Each row is a point on a landscape with many valleys, with its height.
From any point a ball rolls to the lowest of the 2 points nearest to it. It stops when none of these is lower. Distance is the straight distance between rows; heights are no part of it.
k_580 h=59.0: [-13   4  13 -38   3 -31 -12   8  18 -10 -29 -31  13  19 -29 -12  -5   8
 -24  -9  11  12 -67  13  25   6   9  12 -29  -5  -6  -5   8 -12   9   7
   7   8   1  12  -5   7  11 -32 -24 -20]
k_413 h=41.8: [ 18  14   0  -5 -21  13 -19  16  -9   1   9 -24   1 -12 -10  17  -7  25
   9  -6 -10  -1   1  26   6 -36  23  -3  11   5  -5   3 -12  36 -16  22
  -3  12  10  12   3  40  11   7  -7   7]
k_483 h=41.1: [ 12  -2   3  28 -11  30  -1  -8 -17  16   9  23 -27  -8  20  12  30 -19
   0 -33  19  -5  15   1 -20   5 -17   9  -3  -6   0  -8 -38  -4 -33  -3
  -6  -6  23  10  20 -10  -7  -6  -3   3]
k_989 h=26.3: [-10   7 -15 -24  14   7   1   1   4   0   1 -30   9  -5 -27 -26 -21 -13
  13  10  -1  17  12 -15  12  -1  -9  -4   5  12  -3  13  12 -20  10   1
  -2 -32 -22  -3 -20 -18   9   2  11  -3]
k_657 h=15.7: [  6   6 -12   8  -8  26 -19  15  -3  28 -18   6   9  -5 -16 -10  16  11
  -1   3  -6   9  10  25  14  17  27 -10  13 -13   8  22 -13  11 -26  -1
   7  31   0   2  -2   5  -1   3  18  20]
k_34 h=49.3: [ -8  12   2  16  -3  -4  18   6  12  -6   1   4  -6  28 -10 -15  19 -12
 -20  -3   6  -4 -23   9  32  29  20  -2 -14   2 -14  14  10 -44 -16   5
  -1   1 -14   7 -16   2  19 -21  -1  12]
k_534 h=55.8: [-14  13  10 -12 -13   3  -6  17   2   5   1 -24  -7  47 -20  -6  37   3
 -50 -14  32 -10 -47 -17  10   0  -2   0   5 -25  -4 -11  13  -3  13  -5
   8 -19   3  13   0 -22 -19  -9  -5 -12]
k_667 h=56.2: [ -3  12  17 -23   0 -28  -4 -12  11  10 -17 -14  17   5  -8 -11   2   0
  -9 -28  28  -1 -54  22 -12  33   4   1 -14  -6 -27   4 -10 -10  -3   9
  15  -6   0   4  -7 -15 -19 -17   1 -15]
k_953 h=46.9: [  8  30  -3   0   2   1 -17  -2   2  22 -19  -7 -19   0  -7  10 -15   8
  13 -12 -30  27  -5 -17 -16  11   5  -4  17  10   1   1   8  12 -12  -6
   1  -8   4  12  11   5   8   2  16  -4]
k_123 h=48.8: [  1  34 -14  20 -10   6 -13  -5   3  10 -24  -3 -18  16 -10  -2   7   0
 -13  -9 -23  30  -8 -36  -3   2  10 -19  10  -2  11   5  29  -2  -3   2
  -4   6  13   4  12  -3   4   4   8  -7]
k_87 h=39.8: [ -7  -6  13  17  12 -41 -14 -16 -20  -4  13   7 -13  22  43  22  -2  10
   1  -2 -12  -7 -11  12  27 -19   0   8  -1  -6  -9 -14  -2  26   0 -10
 -14  18 -11  -4  10  27   5   0  22   4]
k_335 h=42.6: [  0  21   9 -10   3 -17 -16   7  -4   4  27  -8 -20  25   8   7   0 -11
 -23 -25   8   6 -44  -1  39 -30  -3   7  20   4 -21  -2  -9   2  23  -3
   5  13  12  19   8   9   9   2   1  -5]
k_690 h=26.4: [ -6   3 -13  -4 -10  17  -6  -3  -3  -1  -6  -2  10  20 -12 -20  13 -10
  -7   2  23   8  15 -32  12 -20 -12  -6  19 -13  22  21  16  -8  31  -7
  11   4   7  -2  -5 -41 -11  13 -13  -6]
k_423 h=54.1: [-19  -8   7   6 -10  -7  19 -19  10 -30 -26  -2  29  -6 -19 -18   5   3
  -3  11   6 -12   7  -1  -9  23   5  -6 -18 -15  24  16  36 -32  20  -3
  11  -5 -28  -9 -13 -24   2  -6   5 -12]
k_619 h=21.1: [ -5  13 -20  -4   7  13  -2   9   6  10 -36  -9  13   8 -21 -26 -11  -5
   3  14 -25  24   7 -16  19  24  20 -24   9   1   4  14  24 -20   2 -10
   0  -6 -20  -9 -24 -13   7  -7  12   6]
k_987 h=57.9: [ -4  15 -13  -9  26 -25   2   5   6  14  32  22 -23  20  40  -2  -5 -27
  20   7   5   9   1 -33 -13 -17 -46   9   9  -2 -17 -22  -4  -1  17  -7
 -10   3   1 -10   4 -22 -12   6  13  -9]
k_664 h=44.9: [  6  15  -4 -19  21  15   2  19   8  14  -5 -19 -14  -4 -37   2 -32  10
  26  11 -46  21  10 -26 -15   0  -1  -7   8  29 -10  -6  11  11  -7  -1
  -2 -28  -4   3  -7  10  22   8   2  -2]
k_374 h=59.6: [-14  16  33 -10  -4 -11 -21   4   8  -2 -45 -26  10  23 -22 -18   6   5
 -27 -13  11   8 -46   4  14   4  37  -2 -16 -12  -5   4  17  -9  -8  16
  20   4 -16  10 -21   5   7 -37  -4 -11]
k_14 h=39.0: [ -1  -4   2 -28  13 -13 -12   3 -18  14  25   3  -2  11  15   5  -4  -4
 -13 -22  24  12 -30  25  32 -26 -15  13   9  11 -26  -1 -42  10  14 -10
   3   9  14  22   5  -3  -5  -6  -1  -4]
k_552 h=59.1: [-10 -18 -12   3  17  -2   0  -8 -15  10  21  23  -9   9  34   9 -12 -17
  21   9  -5   2  24 -24 -14 -10 -38   6  10  -4   1 -10 -19  19  12 -14
  -6  -5   3 -15   7 -11 -13   2   2  -6]
k_651 h=54.3: [-19 -13 -21 -20   5   5   9  -5  16   8  -6  -2  25 -19  -7 -27  10 -19
  -1   3  26   7   3  10  -9  49 -15   1  -9 -17   2   6 -19 -25  -2 -10
  10 -10  13  -4 -11 -43 -26  -7 -11   4]
k_140 h=49.2: [ -7  27   2  18   6  -6   6  28  14   4   6   5 -29   8   3  15  -5  19
   5   0 -29   5 -13   7  -4  -2  14  29  -7  21  -5 -31  -8   2 -34   2
   9  15   9  31  18  37  27  -5  -9   3]
k_394 h=26.5: [ 12   6 -20   7  13 -14 -19  23  -4  25   1  20  -1 -15  -5  15  -1  28
   9  13 -26  -6   9  14   4 -18  14  10  14  -8   8  -7   1  43  -8 -19
 -16  42  -8 -14  19  28  13  20  30   9]
k_407 h=52.0: [ -3   1  14   3  -2   0  20 -17 -15 -51   9 -21  -7  11  -2   8  -9  10
 -17   3 -30  -8   3 -23   5   6  -4  -3 -20  -2  12  -1  27 -16   4  -4
 -21 -10 -10  -4   9  17  35   2  12 -12]
k_493 h=54.5: [ 20   0   0  18   0   3  25   7  -5 -14  34   4 -11   0  10  21 -10  13
   8  13 -25 -22  10  15   7  -9  14 -16   4  15 -16   8   2  -8 -11  17
 -11  11 -18  -4   3  41  28  13   6  13]
k_488 h=48.9: [ -8 -13  -8 -22  13 -37   5 -22  -7  -1   8  -8   2   2  20  12 -36   5
  24  -7 -25   0 -24 -14 -18   9 -11  -7  -2   2 -27 -15   9  18  12  -4
 -11 -24  -1 -23   6  17  -6  -1   8 -17]
k_973 h=39.9: [  8 -21   1 -11  -8 -12 -13 -10 -19   8  15  -2  24 -15   5   2 -11  14
   4  -6  16  -1  14  33  17 -26   8   1  26   4  -2  28 -17  16  21  -1
   2  16 -17   2  -1   2 -16   6  22   8]
k_129 h=50.4: [-10  13   8   8 -23   9 -25  10  12   2 -23  -3  14   7 -16 -24  18   8
 -17  15  32   9  -1   1  12 -19  17  23  -8  -8  35  -3  13  -5  -8   7
  21  26   8  19  -4 -23  -7   1  -8   4]
k_710 h=52.1: [-12  14 -13 -11   4  11   4   6  16   9   1  -5  -1   6 -10 -25  17 -23
  -4  -2  20   5  -9   1  11  35  -5   4   0  -4  -9   9  -4 -38 -19  -2
  -1  -5  -2  12 -16 -24   1 -16   6   5]
k_322 h=29.5: [  4   0  -6  14  -8  23  -5 -24  -4  -2 -15  -3  -4 -13  -3   2   4 -13
   5   3  16  -1  36 -24  -5  -6 -23  -6  10 -13  37  18   9 -11  10 -13
  -2 -15   0 -14   7 -22  -4  14  -5 -10]
k_172 h=45.4: [  6  -3   6   2  -6 -29 -23  -6 -10  10  -2  24   2  -7  16  15  13  -6
 -13 -15  26   9 -36  12   9 -29   1  22   4  -4  11 -16 -16  32  20   5
   6  34  26  15  17  -3 -14   9  -1   4]
k_145 h=39.1: [  5  -6   9 -27  -6  15 -14  12  -9  -6   0 -15   5 -16  -8  18 -29  29
  17  -3 -17   6   0  18 -11 -27   0  16   3  15  -1 -15 -20  42  -6   3
  12  -7  16  24   2  35   4  -8 -20   3]
k_672 h=60.4: [ -7 -17 -39  -5  18  18   0  -1 -10  26   8  28   2  -7  10  -2   0 -11
  11  -3  11  20  19 -13 -12   8 -22 -12  17  -3   3   0 -28  -6  18 -23
   4   8  15 -19   9 -41 -20   7   0   5]
k_305 h=41.2: [ 18  10  -5  16  18  17   2  27  32  34  -3  30  -4 -19  -6   0   6  11
  21  12   9 -11  28  26 -22  16   0   0   1  22  10   1  -4   4 -22   0
  11  20 -10   3   1   7   0   9  20  21]
k_656 h=52.4: [-14  -4  14  -3 -12 -12  -5  -4   9 -18 -28  -4  32   7 -23 -23  10  11
  -7  21  17  -4   1  11   4   4  16  14 -11  -9  28  15  28 -20  12   3
  21  25 -18   4 -15 -25  -2 -13  -3  -1]
k_732 h=43.1: [ 20 -11 -12  17  14  23  15  20  20  17  -4  25   2 -20  -5   5   1  -2
  21  17 -22 -25  32  15 -20  26   0 -22   0   8   1  14  11  -2 -16  -9
   2   3  -5 -16  -1  14   6  13   1  20]
k_235 h=15.9: [-11   4 -28  12  14   5   9   3  11  -3 -45  -1  12   3 -25 -32   8 -13
   7  16 -10  21   1 -34   8  27   7 -37  -9 -11  12   7  39 -27  13   1
  -7 -19 -12 -17 -39 -24   4 -14  -1 -12]
k_222 h=42.5: [  9   4  -7 -20  19  16  -1  39  11  10  -2  -7  -4   1 -27  -2 -26  16
  14   7 -38  20 -14   5   9  -2  28 -18   3  28 -19   1  11  15 -17   5
  12  -6   0   5 -12  39  26  -7  -2  20]
k_48 h=51.0: [  2   0  -3 -25  23 -45 -10  -3  -3  -3   3 -12   0   0   5  13 -41   7
  13  -2 -31   5 -21  -5  10 -14  -5  -1   6  19 -20 -19  24   4  38 -17
 -16   1 -33 -25   1  18  11 -10  16 -11]
k_576 h=33.2: [-16  -9  12 -26  10  10   8  -4 -17 -33  41 -26 -10   5   6  12 -22  -1
 -14  -9   5 -17  10  10  17 -21 -33  28  -8  -7  -9 -10 -36  14  -2 -16
  -6 -28   7  15  -5   3   1  -2 -11 -18]
k_74 h=45.2: [  5  12   5  31   2  11   2  27  -9  -8  26  -7 -33   8   0   8  -1  13
  24   0 -46  -3  22  -4  -1 -36  -4  24  27   1  -7 -10  -7  26 -12  10
 -26  16   1  12  22  37  15  20   4   4]
k_138 h=45.0: [  0  -5  16  13  -2  -2  14  -7  -2   5   4   9 -25   9  13  18  -9   3
  33  -3 -27  -2   6 -34 -38  -6 -14   6   0   8 -26 -11 -17  28 -16  12
 -15 -24   8  14  15  16  -6   5 -15  -5]
k_357 h=43.0: [ 11   4   0  15  -7  36  13   6   0  21   0  15 -30  -8  10  13   9  -8
  25 -15  -8   4  21 -17 -40  -3 -26  14   9   4  -3 -12 -31  11 -31  -1
  -8 -14  22  19  15  -4  -4  -2 -17  -1]
k_273 h=15.2: [  6  -1   3  15 -19  48 -21   8  -2  13 -34   1   5 -11  -4 -25  37 -30
 -19   1  17   9  11  -6  16  17   9 -18   2 -23  18  12 -12 -20 -26  -9
   0   0  24   7 -22 -17 -18 -22 -15  22]
k_972 h=22.0: [  9  17 -17   8   8   6 -16  19  10  16 -12   0   3  -7 -24   1  -6  27
   4  19 -23   3  23  16   7  -4  17   0  19   2  18   8  18   7  -8 -13
  -2  32 -26  -6   2  16  15   9  25  10]
k_18 h=36.3: [ -5  -1   1 -40   1   3  -2  10   6 -12  12 -15  -2  -5  -5  17 -43   1
  20  -7  -6  11 -22  -6 -15 -22 -10  13  -5  25 -17 -22 -17  23   4  16
  10 -12  31   7   4  19   5  -1 -35  -9]
k_991 h=26.0: [  0   2 -15  -6 -16  26   2   1   0  -4 -19 -13   2  -3   0  -5   5 -26
  -7  -4   3   9  -6 -26 -17  28  12 -34 -19 -18  -2  -3  -4  -6 -15  15
   1 -34  30  -5 -16 -19 -11  -4 -37   6]
k_779 h=35.7: [  1  -3   3  15  11 -44 -30  -3  -6   9  -2   7   0  -2  20  15   1  23
  -5  -4  -8  -5 -36  35  38 -16  22  19   9  -7   4 -10  -5  39  13 -17
 -19  48  -7  -3  10  33   9   8  20   3]
k_4 h=33.1: [ -1  -3 -15 -43  -7   3  -8   1   1  -8  11 -14   9  -4   4  11 -20  -8
  -7 -12  23  13 -28  -8 -19 -20 -22   3  -8  -2 -13 -10 -22  23   4  16
  10 -18  40   0   1 -11 -17   5 -31 -17]
k_756 h=27.9: [-19 -41   1  -8   7 -14  15 -32 -11 -16  17  17  11  -5  47   5  -2   5
   8  10   1 -19  23  17   1  12 -11   3 -17 -10   4  -3  -8  -2  15 -17
  -4  -4 -15 -24  11   3 -22  -7  14   2]
k_860 h=51.7: [ -3  14  31  -3   2 -35  -1 -21  -2 -21   3 -20  -2  11   6  11  -8  16
 -16 -12  11 -13 -32  16  14   5   9   0 -14   2  -5 -10   3   0   4  -7
   2 -11 -18  14   5  18  17  -6   7 -18]
k_570 h=37.5: [  4  -5  19  10 -15  46  15   1  -5 -39   2 -29 -22 -21 -12   9   9  -9
   0   2 -20 -24  30  14   1  -2 -10  22 -10  15   5  -3 -10 -18 -32  -5
 -10 -25   9  17  -4  28  26 -14 -15   5]
k_782 h=31.3: [ -7   6 -14  19   2 -31 -23   7  -6  20  -6  21  10   0   2  -1  15  25
 -12   9  -2   8  -8  32  22  -9  20  28  12  -6  14  -2  -6  21   2  -9
  -9  61 -10  -6  12   5   3  12  25   9]
k_771 h=45.7: [  9  15  24  18  -6 -19 -15   8 -21   3  29  -8 -10  26  13   8  19  -9
 -40 -25  18 -18 -23  11  40 -42   5   7  24 -16 -12  10 -14  15  22   2
   1  11   3  19  10   3  -1  21   9  -2]
k_864 h=39.2: [ 13  21   6  17  -6   6  -2   7  25  25   0  28   3 -19  -2 -10  24   3
  10  11  33  -2  16  24 -13  15  10  15  -1  19  11   4 -13  -9 -18  21
  17  31  -4  12  -1  -8  -9   4  14  19]
k_700 h=47.1: [ -5  21   3  12   4   8   5  29  -5   1  25 -10 -34  14  -4   3 -10   4
  13  -6 -42  10   0 -12   4 -14 -11  31   8  25 -20 -23  -9   2 -14  -6
  -8   0   7  24  16  22  25   4  -6   3]
k_272 h=48.7: [ -7 -11   8  22   3 -15   4  -4   4  -3   1  34  -9   1  26  18   0  18
  20  17  -8  -7  11   7 -31   6   3  22 -19   2  12 -28  -7  31 -26   6
   4  20   4   3  23  24  -6   0  -7   7]
k_685 h=38.5: [  3  -5   3  13 -12  19   8 -11 -17  16  10  19 -12   1  20   4  23 -17
 -23 -27  22  -5  -3  24   1  33  -3  -2  -8   1 -14   1 -43 -15 -25  -8
  -3  -3  18  10   6 -16 -11 -10  -8   8]
k_791 h=57.6: [-14 -30   8 -19   5 -40  -5 -21   5  11 -10   7  36 -24   9 -23 -18  12
  18  14  14  -5   6  31 -10   0   6  17   1   6  -3  -5   6  -3  39 -10
  14   8 -26 -18   7  -8 -39  -9  20  -4]
k_843 h=47.2: [  4 -27  -9 -19  11   1  35  -5  -1 -21   0  -6  31 -21  -8  -1 -19   2
   9  17 -26  -8  10  15  -4  30  21 -33  -6   3  -6  11  16 -28  22   2
   0 -33 -14 -19 -18  13   6   3   9   7]
k_721 h=34.8: [ -1 -20   1 -13  -3  12   9  -2 -26  13  26  17   1   4  18   3   7 -14
 -21 -22  30   2  -5  26  15  -2  -1  -2   5   9 -25  15 -54   0  -3   0
   5   1  18   9   1 -12 -24   0  -7  11]
k_250 h=30.0: [ -4  18  -2 -18 -12  -2   6  -2  11 -12   3  -6  13  15 -19 -12  -3 -10
   0  -2  32   7 -10 -28   0 -30  -5 -12  -2   5   8  11  29  -6  33  31
  17  -9   3  -1 -17 -29  -3   7 -20 -17]
k_59 h=40.0: [ 14  10  14   4 -23  38  -5   6 -10 -14   0 -26  -9 -16 -12   9  -1   5
  -2  -9 -10  -7  25  17   6 -12   9   6  -4   2  10   2  -8   7 -31   9
  -9 -13  -2  23  -7  21  16  -5  -2   6]
k_477 h=30.1: [ -3   8  -4 -14  15  13   9   6  -2 -12  35 -26 -17   1 -14  -5 -25 -23
   6  16 -15  -2  29 -18  16 -13 -30   8  11  22  -6   9   7 -20  12  -5
 -13 -22 -22  -7  -8  -4  22   5  12  -5]
k_772 h=21.7: [-16  -9 -28  -9  -1  18  10   5   8  -8 -31   0  22  -1  -7 -31  14 -26
  -7   8   2  16 -12 -23   8  36   8 -41 -19 -23   5  -1  14 -10   4   4
  -8 -21  17 -10 -30 -26 -16 -15 -34   0]
k_912 h=36.6: [ 12   0  19  -4 -22  -4  -1 -17  -1  -1  16 -12  11  -6   7   3  -2  -4
   6 -11  27 -14  22   6  -1 -19  -1  -9  10   7   0  28   3   0   7  16
   1 -18 -21  10  -1  -4  -9   8  11   2]
k_168 h=49.1: [ -6   4  17  -5  10 -41   1  -3   7 -18   4  -5   6  -5   8  14 -20  25
   2  11  -7  -6 -15  25  12  -1  17  11 -11  15  -3 -16   9  -4   2  -6
   3  19 -30   3   6  28  31 -10  10   0]
k_378 h=31.9: [ -3 -23   0   3  -5  32  12 -15  -4 -31  -5 -25 -11 -32 -10   9  -1 -30
   7   9 -10 -21  30 -16 -11  16 -31  -1  -1  -4  15  11  -2 -15 -10 -17
 -13 -43  27 -19  -7   0   8   0 -31  -4]
k_19 h=45.1: [ 26 -25 -12  13  16   3  33   5   7  -4  -1  18  11 -17  -7  15  -9   3
  15  18 -36 -20  24   0 -26  28  12 -44  -7   5  -5   9  30 -19   7  -5
  -4 -16 -20 -34  -5  10   6  16   2   9]
k_40 h=54.0: [ -1   7  25  -7  -6 -41 -20 -23  -3   9 -22  -5  11   3   4   2  -4   6
  -3 -28  12  -7 -40  10   6   7   5   2  -1   1  -7  -3   7  11  15  -5
   6   3 -12  10   5   2  -7 -12  12 -13]
k_925 h=42.7: [  6   1   9  29   5 -16  -7  -7 -21  -2  10   1 -28   7  29  17   1  14
  11   1 -33  -1  19  -3   8 -21  -5  18  10  -8   4 -10   6  29 -15 -14
 -30   9 -10   9  21  23  17   7  24   5]
k_650 h=34.7: [ 13 -23  24   9 -13  34  28 -11   4 -42   7 -16  -5 -39  -2  18  11 -20
   8  15  -6 -31  33   1 -16  -3 -20   5  -6   9   9  12   3 -23 -17  -4
 -11 -23  12  -9  -8  21  24  -6 -12   3]
k_76 h=55.1: [ -9  10  -9  -4   9   8  16  -3  -8 -22  36 -19 -23  26  -5  -1 -18 -17
  -2  -9 -27   9 -17 -42 -11   9 -36   6  -1  -9 -28  -7  -5   8  -8   6
 -20 -22  15 -10   7 -12   6  18 -15 -19]
k_872 h=29.1: [ -4 -22  -8  14  -5  39  -5 -16 -15  -3   3   2 -13 -23   0  11   1 -22
   6  -9  -3 -10  40 -17 -11  -5 -37   4  12  -8  26  12 -26   5 -10 -19
  -9 -21  30 -18   6 -14  -5   4 -26  -6]
k_904 h=28.8: [-17  -1  -3 -12  -2  11   7   2 -11 -19  20  -9  -2  13   6   7 -13  -7
 -18   1  11  -6   5   6  19   3 -15  15  -7   2  -2   1 -15  -5  -8 -16
   1  -7   8   7   6   2   4   3 -19  -4]
k_187 h=61.3: [  3 -16 -29  -9   4  20  -3   8   5  25  -7  27  13  -3  -7 -19  18  -9
   4   8  18  23  10  -9  -4  13  -1 -28  10   4   9  10 -14 -17  23 -11
  15  27  18 -13  -3 -48 -27   7 -11  21]
k_384 h=35.8: [ 18  10 -16  26  -1 -12 -13   3   8  34  -2  42   0 -10   4  -3  32  17
  -2   8  12   7  -3   4  -7   4  14   5  14   6  11  -2 -11   8   1   7
   5  58   5  -5  13 -12 -19  19  23  21]
k_777 h=56.4: [ -9  19 -21  -9  20 -30  12  -4  10 -13  33  -3 -15  27  11   3  -8 -20
  -2  -5  -8   6 -28 -39 -14   1 -47   7   0 -19 -18 -18  18  15  23   5
 -15 -10   0 -21   9 -25   1  10  -1 -28]
k_757 h=61.0: [ 20 -20   5   9  14  -6  23  13  14 -10  20  26   1 -12  13  18 -18  10
  32  32  -8 -24  35  -8 -36 -18 -15 -13  -4  14  -2  -4  12   4  12  17
   2  -3 -17 -18  -2  20  11  19  -1  -3]
k_823 h=50.6: [ -2  14  -4  42  -3  -8  -3  19   9  10   8  30 -21  -1  19  20  17  10
   7   9  -6  -2   8   7 -13  -6  -1  33  -1  -4  16 -29  -9  16 -31   4
   0  38  17  14  25  25   6  11   2   5]
k_294 h=36.5: [ 12  21   5   3  -4  20  -2  16  31  14 -24   1   7   0 -14 -23  14  -3
  11  12  31  25 -12 -22  -1 -13  33 -21 -10  16   7  -8  14 -18 -12  40
  17  -4   4  12 -33   0   3 -16  -7   7]
k_522 h=48.2: [ 13   8   3   4 -22 -14 -39   2   1  20 -14  14  11  -2 -16 -17  35  10
 -13  -9  35  16 -28   1   3 -29  11  24  10  -8  23  -6   5   6  18   8
  22  42  27  23   9 -30 -15   7   5   4]
k_429 h=60.0: [ 21 -16   0  14  16  -8  13  -7  19   8   4  14   6 -19  17   6  -5   3
  29  24  -2 -20  51  -3 -20 -13 -11 -18  11  10   4   0  25 -18  21  -2
  -9 -10 -33 -30   1  -2 -13  12  30  -8]
k_587 h=8.1: [ 12   1  -3  12 -24  37 -17  11  -2  19 -31  -4  15  -5 -15 -23  21  -2
  -4   4  10  14  14   1  12   2  37 -29  10 -13  10  20   2   1 -20  15
   3  11   8   3 -29  -5 -18  -5  -4  24]
k_942 h=58.9: [ -5 -24 -15 -19  20 -14  16   0  18  11   2  19  27 -28   6  -5 -30  14
  25  20   3 -15  30  14 -19  -1  11  -9  -1   7  -3 -15  16  -9  35  -9
  14  -9 -28 -30   0  -6 -27   6  14   3]
k_411 h=62.4: [  9 -10 -36 -13  32   5  14  29  37  28 -13  30  19 -12 -13 -23   9   4
  12  24   9  13  10   0 -13  26   7 -36  -9  18 -10  -8   6 -19  24  -6
  25   7   9 -19 -21 -35 -23   8 -11  16]
k_42 h=46.8: [  1 -21  15   4  -2   1   4  -9  -8  -3   6  17  -6  -8  33  19  -8  14
  31   3  -2 -14  21   2 -35 -10  -8  14 -14   7  -3 -19 -16  35 -16  10
   3 -16   5  11   8  18  -7 -11  -6   2]
k_785 h=51.9: [ 14  -9  16  17  -6   7  19  -9 -12 -25  33  -4  -2  -1  16  10   5  -4
  -8   1  11 -35  15  32  27   0   4 -10   1   9 -21  27 -10 -25 -15   5
 -13   3 -15  -3  -3  21  12   4   1  11]
k_284 h=49.0: [ 10  10  14  31 -18  -2  -3   3 -21  -9  23  -8  -3  12  11   1  21   3
 -30 -13  14 -24   1  27  34 -21  17  -2  14 -11  -6  24  -8  -5  -4  11
 -12  18 -12   9   6  18   7  21   6   5]
k_806 h=55.9: [-24 -26  -7 -16   0   9   8 -19   3 -20  -8 -17  17 -26  -4  -3   2 -24
 -14   7  14 -18  10  19  -2  49 -16   5 -26 -36  13   3 -14 -15  -8 -13
  -2 -31  16 -14  -7 -20 -20  -7 -26  -7]
k_675 h=53.6: [ -5   6  21   9  -2   5  22 -14 -14 -42  18 -24 -29  24 -15   7 -13 -16
 -17   1 -35   0   9 -43  -9 -10 -19  -2 -11   1  -8   0  25  -2  11  12
 -27 -18   7  -5  16   3  24  17  -6 -22]
k_302 h=52.5: [  0  -6  -1  -3 -23  23 -30 -15 -23  22 -25   6   7   0  -9  -3  24  -3
 -37 -32  21  20  -7  -8  -9   3   3 -10   1 -28  18  14 -18   7  -6  -6
  12 -12  14   1  10 -44 -19   0  -3   1]
k_410 h=32.4: [ -7 -41   1   3  11  -6  30 -24   3 -21   7   8   4 -21  29   5  -5  -5
  20  18 -19 -29  26   2 -24  29 -20  -2 -14  -9  -3 -10   2 -27   1 -22
 -14 -24 -14 -35   5  12  -8 -11   1  -5]
k_558 h=22.7: [-12 -20  -1  11  -7   0   7 -18 -19 -15   0  13  12  -5  16   8   0   4
  -5   9   5  -8  21  17   6  13  -3  12  -6  -9  21   4  -8   3  -4 -20
  -1  15 -10  -9  12   0  -5   3   8   0]
k_62 h=54.2: [ -7  -3   9 -14 -15  12 -13  -4 -19   9   2 -12   2  24 -13  -6  19  -7
 -48 -25  36  -1 -16  -3   7 -11  -8   9   5 -24   3   7 -12   5   7 -13
   8 -21   7  14   0 -29 -22   3  -4  -5]
k_200 h=33.3: [  5  18  -6  -2 -10 -16  -3   6  25  15 -18   5  13   2 -16 -20   7   4
  12   6  35  15 -16 -17 -10 -17  19 -12   1  17   9  14  33 -22  20  34
  18   4  -4   4 -22 -20   1  -2  -5   1]
k_247 h=33.4: [ 15   7  15  10  -8  21   3   2  -5 -12  28 -11 -16   1   6   4 -14 -20
  11   2  -6 -10  39 -14   3 -31 -24  -5  19  11  -6  19   5   0  10  15
 -16 -11 -11   3   4   2   8  13   9  -8]
k_579 h=49.8: [ -4  -9   2 -14   9 -15  29 -18  -6 -48  -3 -24  16  -7 -12   3 -15  23
  -3   5 -25   1 -11 -11  -9  17  13 -17 -22  -3  11   4  27 -27  22   0
  -6 -21 -19 -15 -13  15  30  -7  15 -14]
k_802 h=57.7: [-18   8  23  -9  -1   8  -3   9   8  -4 -31 -25   9  36 -32 -31  25  -5
 -37  -7  25  -4 -36 -15  16  18  16   0  -7 -28  -2   2  20 -16 -13   6
   3 -19 -13  11 -23 -24   1 -33  -1 -15]
k_485 h=39.6: [ 18  16  -7   4  19  14   3  32  20  21  -9   6  -3   5 -28 -16  -3   3
  15  18  -8  20  -4 -18   3  -5  33 -27   4  26  -1   3  21  -7 -15  32
  11 -13  -3   3 -32  22  26  -8   2  18]
k_859 h=42.8: [ 12 -14  -1   0  -3 -14 -14 -15 -22  18  -2  15   9 -15  22  12   1   7
   4 -14   7   7 -12  21   7 -28  10  -2  12  -1  -2   4 -17  46   5   7
  -1  19  11  -3  10   8 -10  12   9   6]
k_286 h=29.9: [  6   6  -7 -14 -23  10  -3  -2  -5   5  -1  -5  -2  -2   9  19  -7  -6
  -7 -20  15   9 -14 -12 -34   5   6 -12 -15   0  -8 -12 -15  12 -13  17
  13 -21  33   5  -1 -10 -18   2 -31  -8]
k_268 h=55.6: [-24 -20  -2 -12 -12   1  18 -19   2 -35 -18 -13  27   2 -13  -9   6  -5
 -29  -2  15 -26   0   8   8  31  -7   0 -29 -30  16   8  18 -22   9 -16
   3 -21 -12 -10  -7 -23  -7  -7 -14 -12]
k_130 h=46.7: [ -1   2  12  -3   6 -33  -4 -16 -12   9   4  -5 -33  17  32  14 -16   0
  31 -11 -32   8 -24 -36 -21  -6 -18   3  -1   8 -36 -22   0  30  -3   7
 -18 -21   9  -1  14  21  -3  -1   3 -11]
k_926 h=42.0: [ -5  17   8  10  -2 -12   0   8  16   3  -7  15   4  -2   0   4  10  12
  -9   8  17   1  -9  30   0  23  23  22 -10  16   6  -6  -9  -5 -19  14
  20  37  -3  15   7  10   0  -7   9  12]
k_511 h=50.7: [  3  18 -12  10 -22  10 -18 -11 -17  12 -24   7  -7  16  -1   4  24   5
 -29 -28  -6  30 -16 -22   3  -8  15 -12  10 -28  19   4  10  10   0  -7
   8  12  28  -1  16 -16  -8   8  -4  -2]
k_208 h=56.0: [ -9 -14  -1 -17   5 -59 -10 -17   3  17 -17  12  22  -3  11  -8 -19   6
   1  -8   3   4 -31  13   6   4  -2   8   5  10 -11  -5  15   6  46 -13
   4  17 -19 -16   8  -7 -25 -11  13  -8]
k_453 h=45.5: [ -8  16   9  26  -1 -18   9   0  10  -7  -3   5  -3  11   0   4   7   9
 -16  14  -9 -12   0  24  24  22  18  15  -7  -2   8   4  13 -26 -18  -9
  -1  36 -29   8   4  19  26  -6  16   8]

Call two points neighbours if one is among the 2 nearest of the other. Go from one point of each pair to the other, from neighbour to neighbour, staying as low as possible. Name the highest point that can't be avoided.
k_235 and k_872 | k_413
k_558 and k_721 | k_14
k_872 and k_690 | k_322

Where does a ball stop that starts at each point below?
k_76 | k_864
k_534 | k_690
k_222 | k_690
k_493 | k_721
k_806 | k_864
k_423 | k_235
k_942 | k_864
k_667 | k_864
k_973 | k_235
k_413 | k_235

Write out the way that a ball takes from each point below.
k_672 | k_552, k_987, k_777, k_76, k_675, k_407, k_579, k_843, k_19, k_732, k_305, k_864
k_268 | k_423, k_656, k_129, k_522, k_172, k_859, k_973, k_912, k_247, k_477, k_989, k_619, k_235
k_429 | k_942, k_791, k_208, k_40, k_860, k_168, k_453, k_926, k_864
k_374 | k_802, k_534, k_62, k_302, k_511, k_123, k_953, k_664, k_222, k_485, k_294, k_200, k_250, k_690
